Each row is a point on a tangle of strands that fork, close into loops and nearly touch. The rows are in no order.
Two points are linked if the straight distance between their rows is under 127. Some points are linked to none.
Ris: -64	27	-14	13	78	31	-5	12	19	51	-24	-15	23	29	-54	-46	72	-23	50	42	-4	-5	-32	-41
Mura: 11	0	27	-2	47	-43	-50	-40	1	40	27	29	25	-15	0	-5	-44	-30	-70	13	17	-15	0	-29
fas: -43	36	-24	-29	-44	81	-11	30	15	19	-38	-14	-18	67	-94	-61	-18	-26	50	-14	-37	-3	38	6
duk: -36	18	28	11	81	-20	-35	45	13	-7	-30	-29	58	19	-8	-14	10	-2	59	6	-16	-2	-71	-4
besi: -56	16	2	2	-11	22	-8	-13	-2	13	36	-3	39	-6	15	-21	-49	-42	-6	-34	15	44	51	39
sasup: -59	18	-29	-6	-20	40	-22	64	18	-44	-35	-29	35	32	52	-35	-7	11	43	2	-4	-13	-38	39
miga: 35	11	40	25	37	-1	-30	-29	-1	16	0	28	-12	41	-17	-9	50	-2	-2	55	-29	-53	-12	-72
gim: 51	-2	3	68	-1	-32	-23	36	72	-9	26	-76	-40	6	20	-3	-30	8	13	-70	-20	-45	-13	38
karus: -51	15	13	15	53	49	22	-21	-25	6	-9	-14	-16	-10	-43	-10	29	-7	102	1	-9	7	12	-7
Lok: -1	-25	52	-12	-12	-58	38	-7	-42	-16	21	26	9	-13	30	-12	-36	26	-9	-13	5	0	20	20
Pinu: -50	-18	3	0	46	-32	32	-57	-25	46	12	28	-25	-20	-35	6	13	13	16	36	19	68	-17	-22
Falup: 34	-9	-23	-38	57	-13	-21	-7	-24	44	-28	34	29	-50	-62	60	0	-3	-47	53	26	-2	-75	-78
pim: -33	-7	-27	-44	-64	-21	-60	56	-7	-23	11	-28	38	22	53	45	-32	19	-36	-6	4	5	-64	-1
bup: 14	-11	2	54	11	6	69	-25	34	-5	22	-26	-32	-57	-10	0	33	-7	3	-23	29	33	35	34
pufes: -41	-28	-23	-21	61	-17	24	-68	-45	77	-2	39	-14	-18	-41	2	17	-3	-35	76	44	39	-31	-63
liret: -29	4	5	-29	37	-41	-37	-12	-19	34	5	39	34	-21	5	-6	-50	-17	-36	29	33	20	-29	0
modak: 9	28	28	36	48	3	-23	-22	18	23	9	31	0	0	18	-21	-14	-23	4	17	6	-21	22	40
kife: 5	-23	-41	-85	52	-14	4	-22	-66	44	-47	56	24	-63	-37	65	-13	3	-56	62	53	28	-41	-41
pasur: 33	-13	31	17	-26	-17	-3	-23	34	39	45	23	-38	7	-14	-41	-13	-41	-57	-46	13	-55	68	6
sapi: -22	-9	-46	-64	4	-4	-21	42	-39	6	-26	56	29	-4	8	5	-13	12	-36	69	18	-16	-83	-13
parik: 11	-28	-18	-58	-39	-30	-30	20	-40	-2	-2	13	25	2	51	69	-28	19	-56	13	9	4	-43	7
zupef: -15	-34	23	-18	14	-21	-48	28	31	18	-27	-28	35	1	30	26	-24	2	3	-16	20	-1	-92	36
lipe: 51	13	9	74	19	13	-10	43	60	-26	-10	-70	3	4	34	5	7	9	50	-32	-27	-41	-20	18
kedi: 57	-8	9	33	-44	35	41	18	32	-12	3	-13	-39	-29	-3	-30	1	-24	-4	-53	4	-63	67	58
Rukuz: 42	-23	7	-16	47	-64	21	-72	-15	44	3	51	28	-62	7	13	7	-24	-94	16	51	37	20	-11
Fub: 107	-14	5	-11	41	-31	-40	21	9	-12	-33	16	16	-60	9	55	16	4	-42	7	21	-62	-88	-45
difun: 4	31	6	-5	10	-27	-49	78	30	-8	3	-44	67	86	-5	5	33	9	13	6	-66	-39	-42	-57
tabo: 35	23	37	36	12	-6	-28	12	45	-9	17	0	-13	35	-21	-28	39	-5	0	3	-45	-65	-4	-42
vesa: 30	9	21	18	11	0	0	-20	-10	-2	3	33	-36	25	16	24	31	41	35	57	-34	-22	1	-22
rifep: -73	42	-26	-16	-14	70	2	35	-15	-21	-22	7	4	48	-46	-77	3	-4	55	16	-25	-14	22	-3
mokib: 2	-25	-27	-51	14	-49	31	-12	-64	3	-32	48	28	-47	57	37	-10	28	-62	32	40	31	-13	44
Tos: 17	-9	32	26	92	-14	-4	-56	-17	13	-3	12	-7	-54	6	52	40	-9	17	15	27	27	-32	-19
Gafuv: 33	12	10	4	-30	72	1	29	47	22	-46	-33	-37	55	-68	-14	34	-4	90	-26	-63	-2	23	8
donez: -3	-4	13	4	-46	54	64	-19	-30	-3	27	-3	-39	1	-58	12	10	8	28	-10	-30	29	72	-23
mafod: -4	-10	-1	15	-38	31	27	49	21	-12	20	-18	-16	1	-9	-48	-7	1	26	-25	-14	-55	14	43
Milem: 31	-36	2	-22	11	-24	-68	33	36	24	-22	-16	39	-23	30	65	-13	-3	-47	-14	18	-18	-89	16
vaf: -13	23	11	35	40	38	12	1	7	-3	-1	-30	-18	26	-31	6	43	23	93	1	-38	17	-1	-9
nit: -90	5	-42	-51	-19	-29	13	-20	-59	-24	2	42	26	-16	29	-47	-47	-7	-53	17	56	56	10	9
kiti: -30	21	-42	-18	-78	70	15	8	5	10	-7	-5	-27	25	-76	-50	-36	-34	12	-30	-25	8	64	30
Fon: -41	-31	-8	-30	18	-71	80	-46	-55	-2	6	32	20	-27	16	-44	-10	11	-32	-7	37	100	51	43
Diton: 55	5	30	40	-8	17	20	-42	40	8	12	19	-48	-25	-16	-48	10	-44	-26	-40	12	-39	82	27
kezu: 73	3	30	8	10	-52	-75	8	33	-8	25	-12	14	19	14	45	6	0	-38	-9	-35	-50	-51	-75
mav: 40	-23	30	26	29	4	-11	24	6	-12	-10	-24	30	-26	44	51	36	18	9	16	-1	-36	-66	-15
lupi: 27	8	1	42	-13	-42	-34	24	51	0	63	-67	-18	-3	30	18	-37	-17	-16	-94	6	-28	23	39
Foz: -78	-10	-9	-17	-44	26	35	-5	-15	-12	6	9	-31	44	-44	-42	24	36	61	35	-22	28	-23	-37
Fev: -11	32	12	-1	-2	38	-38	60	34	15	2	-28	53	89	-25	-16	33	-14	8	1	-55	-37	6	-46
mebe: -56	29	-8	-3	-25	15	-40	30	14	33	31	-20	30	68	-36	-20	-18	-16	-32	16	-33	-13	14	-52
vipi: -64	15	5	-2	48	2	22	-44	-54	13	7	20	-5	-17	-15	-7	1	5	50	38	11	36	6	-12
mis: 92	2	32	19	6	-52	-50	-37	20	-8	25	16	-22	4	31	50	11	3	-59	-2	-15	-23	-18	-49
mit: 78	-31	-24	-47	-16	-38	-36	24	0	10	-19	3	29	-37	44	91	-33	22	-68	8	24	-24	-54	18
nafi: -12	-10	9	-17	8	-86	41	-28	-34	7	34	37	7	-19	17	-43	-44	6	-46	-12	20	27	30	37
ratek: -58	7	-30	-30	-18	-3	-12	42	-17	-7	2	17	29	19	3	-31	-1	16	-23	46	4	-16	-57	-26
Gemak: -37	-21	-5	4	-60	24	64	-4	-5	-14	24	-3	-33	1	-47	-14	10	23	32	-7	-9	48	19	-5
let: -32	34	-11	8	-26	55	9	31	-9	-41	2	-40	-1	47	-3	11	7	35	94	-5	-52	26	6	-4
teni: -13	32	-59	-12	-72	50	3	44	37	9	7	-26	-36	-6	-74	-54	-43	-49	3	-70	-16	1	43	61
Bebos: 96	8	27	78	12	0	8	-51	78	-59	-4	-31	-83	-36	-4	-18	23	-25	1	-59	6	-32	36	-6
rafi: -85	-19	-25	-27	-57	18	24	-4	-40	-58	-19	13	-15	30	25	-14	16	47	61	40	14	48	-27	-14
Supav: -44	32	4	4	-7	6	-34	-7	4	28	49	1	25	17	-16	-27	-51	-41	-36	-5	-12	-14	43	-3
zor: 6	23	32	17	33	52	2	3	15	7	-42	-32	-20	58	-80	-16	48	6	115	-11	-69	-6	25	-28
Lel: -38	-32	-27	-27	-20	-23	41	-7	-32	-20	-18	22	20	-18	61	20	-4	35	-31	23	45	68	-6	53
tuf: 59	-12	-6	-12	32	-6	-44	-12	18	22	-21	24	19	-44	-18	59	43	-14	-60	37	17	-27	-76	-59
rotur: -53	14	4	-12	83	8	-20	39	20	24	-38	-23	64	56	-32	-31	49	-26	45	28	-33	-3	-46	-46
deto: 18	-42	11	-13	67	-52	22	-71	-24	67	-1	50	2	-60	-29	-7	3	-23	-78	46	58	21	-15	-63
zuso: -44	-11	-24	15	-38	31	3	55	18	-44	-30	-40	1	7	71	-38	-40	18	45	-30	17	-17	-7	85
lora: -9	23	-35	2	-63	85	39	42	-18	-51	-18	-37	-23	22	-9	10	-16	26	85	-31	-39	19	36	27
Rukam: 41	-35	17	12	-32	-18	6	-2	25	15	20	-2	-5	5	53	40	22	-1	-57	-6	17	-23	25	26
liru: -69	-16	-18	-48	46	-45	40	-52	-71	22	2	44	39	-47	15	-41	-29	-5	-27	32	60	80	17	-1
teli: 76	7	32	36	23	-49	-21	-72	5	-5	22	40	-36	0	18	23	20	-11	-73	25	1	-7	26	-74
figu: -29	2	-5	-5	47	16	-29	-19	-4	52	-19	15	17	8	-14	31	44	-3	-1	70	5	5	-61	-36
lop: -34	14	-54	-10	-96	54	30	26	1	-42	-5	-10	-29	26	17	-6	-12	23	29	-18	-1	23	40	54
kubo: -60	-20	-32	-51	-53	-1	0	1	-47	-37	-27	22	10	17	52	27	6	45	4	42	26	53	-43	2
Tenu: -39	20	-26	-5	-48	24	11	10	-6	-14	38	-23	3	-18	2	-27	-53	-32	-10	-59	12	19	78	51
fuv: 85	20	17	82	39	25	-28	27	91	-35	-24	-70	-18	26	22	8	48	11	43	-34	-36	-44	2	-16
rak: -29	-32	-7	-10	-5	-19	89	-35	-28	-6	-6	4	-3	-18	29	5	20	25	-15	1	36	76	33	55
dabas: 13	-2	-6	23	-35	-20	13	-5	32	1	53	-40	-4	-24	24	5	-33	-26	-35	-81	18	4	70	65
tor: 15	25	21	41	-7	28	14	30	32	-7	20	-22	-7	8	-54	-52	10	-20	34	-31	-38	-61	12	-9
migo: -74	19	-12	-11	-3	47	-13	27	-10	-20	-18	11	22	26	14	-64	-15	-11	44	11	0	-16	-1	40
susab: 9	-8	22	14	11	-11	-1	1	21	10	0	15	-16	-19	50	-31	-32	-9	-6	-10	19	-39	23	86
kopul: -65	21	-16	2	10	74	53	-7	-44	-19	-11	-7	-11	-34	-32	-13	-3	-7	85	-16	2	29	41	33
bure: 20	39	11	35	23	13	-4	-25	-1	11	7	38	-39	18	9	3	7	14	24	27	-28	-22	35	26
Lam: 67	26	-8	28	-60	69	18	40	24	-23	10	-70	-31	-21	-51	34	-19	-9	48	-81	-48	-5	65	12
vura: 32	11	20	-16	13	-51	-62	55	13	8	-4	-7	39	48	-5	18	11	13	-4	19	-53	-45	-77	-55
Mun: -85	25	-61	-13	-41	-6	26	-20	-39	-38	27	35	1	11	12	-50	-33	1	-18	17	27	40	28	19
Lik: 98	1	8	55	-49	34	4	22	54	-22	15	-69	-37	2	1	28	1	-1	20	-76	-38	-45	51	-5
ved: 59	-3	33	33	-45	24	60	-29	-7	-14	18	-4	-33	0	-17	35	31	4	0	-38	-19	19	97	18
tava: -30	-25	-62	-84	16	-17	-6	-3	-58	16	-40	68	25	-57	-4	7	-28	3	-39	69	59	13	-66	-3
nud: -29	-13	-40	-15	-99	2	26	18	-17	-45	-1	-7	-19	31	76	-4	-26	31	-8	-20	9	35	44	66
vuv: 61	-22	31	-20	86	-55	-26	-72	-13	19	-29	41	-7	-70	-20	60	6	2	-24	12	38	32	-50	-41
Duze: 47	-25	-7	-28	15	-66	31	-41	-45	28	-9	59	12	-27	36	37	13	11	-85	34	32	33	12	13
Lirat: -1	-47	-9	-12	-51	-33	14	18	-9	-14	7	-34	-3	5	105	20	-33	19	-31	-36	22	4	34	87
rifo: 87	10	44	67	21	1	11	-67	47	-43	4	-3	-72	-16	17	0	54	-11	6	-13	1	-19	27	-29
munum: -55	-5	-24	-50	-72	-2	-39	59	-13	-25	19	-11	51	54	37	-8	-3	19	-9	17	-15	-13	-60	-36
Rogop: 38	26	-32	-13	-73	91	26	57	-11	-22	-42	-51	-32	-13	-72	0	-36	-6	82	-60	-51	7	32	22
lun: 57	12	43	48	6	-6	-8	-71	28	-20	33	14	-48	3	-23	-10	34	-16	-33	-9	-16	-20	50	-69
gupi: 26	-6	38	7	3	-66	-31	-49	18	32	55	25	-10	4	5	-22	-35	-46	-82	-29	17	-30	55	-16
Neke: 15	-42	81	16	19	-52	29	-48	-38	1	24	29	-15	-26	-7	7	-1	16	-4	-1	1	10	14	-28
gebe: -45	-8	-3	-6	17	1	-27	44	23	-26	-38	-29	31	21	33	8	-1	24	47	16	2	18	-83	26
simir: 28	-10	6	-3	63	1	-11	0	-42	3	-21	1	31	-54	31	77	39	13	19	40	19	-12	-54	-20

A fork is a point with three links, a tip a point with one. Leave the first point through the second and follow the links. Name the first fork or tip that comes.
besi, Supav => Bebos
susab, modak => liret
Mura, gupi => susab
lun, teli => fuv
mokib, Duze => karus
zupef, Milem => Fub
Fub, tuf => gebe

A piece is two or more points that can be reached from each other along the links. Count, over all rows, the pieces, the separate loops (a circle has one, a figure eight two, a Y none), the forks (points with three links) and the tips (points with one).
pieces => 5
loops => 0
forks => 7
tips => 17

Name the points in between on the shortest way along the links from the first point to the second, in order.
besi, rifo => Supav, mebe, Fev, difun, vura, kezu, mis, teli, lun
gim, Fev => lupi, dabas, Tenu, besi, Supav, mebe
kedi, modak => mafod, tor, tabo, miga, vesa, bure
Rukuz, Lik => deto, pufes, Pinu, vipi, karus, vaf, let, lora, Rogop, Lam
Mun, Foz => nit, liru, Fon, rak, Lel, kubo, rafi
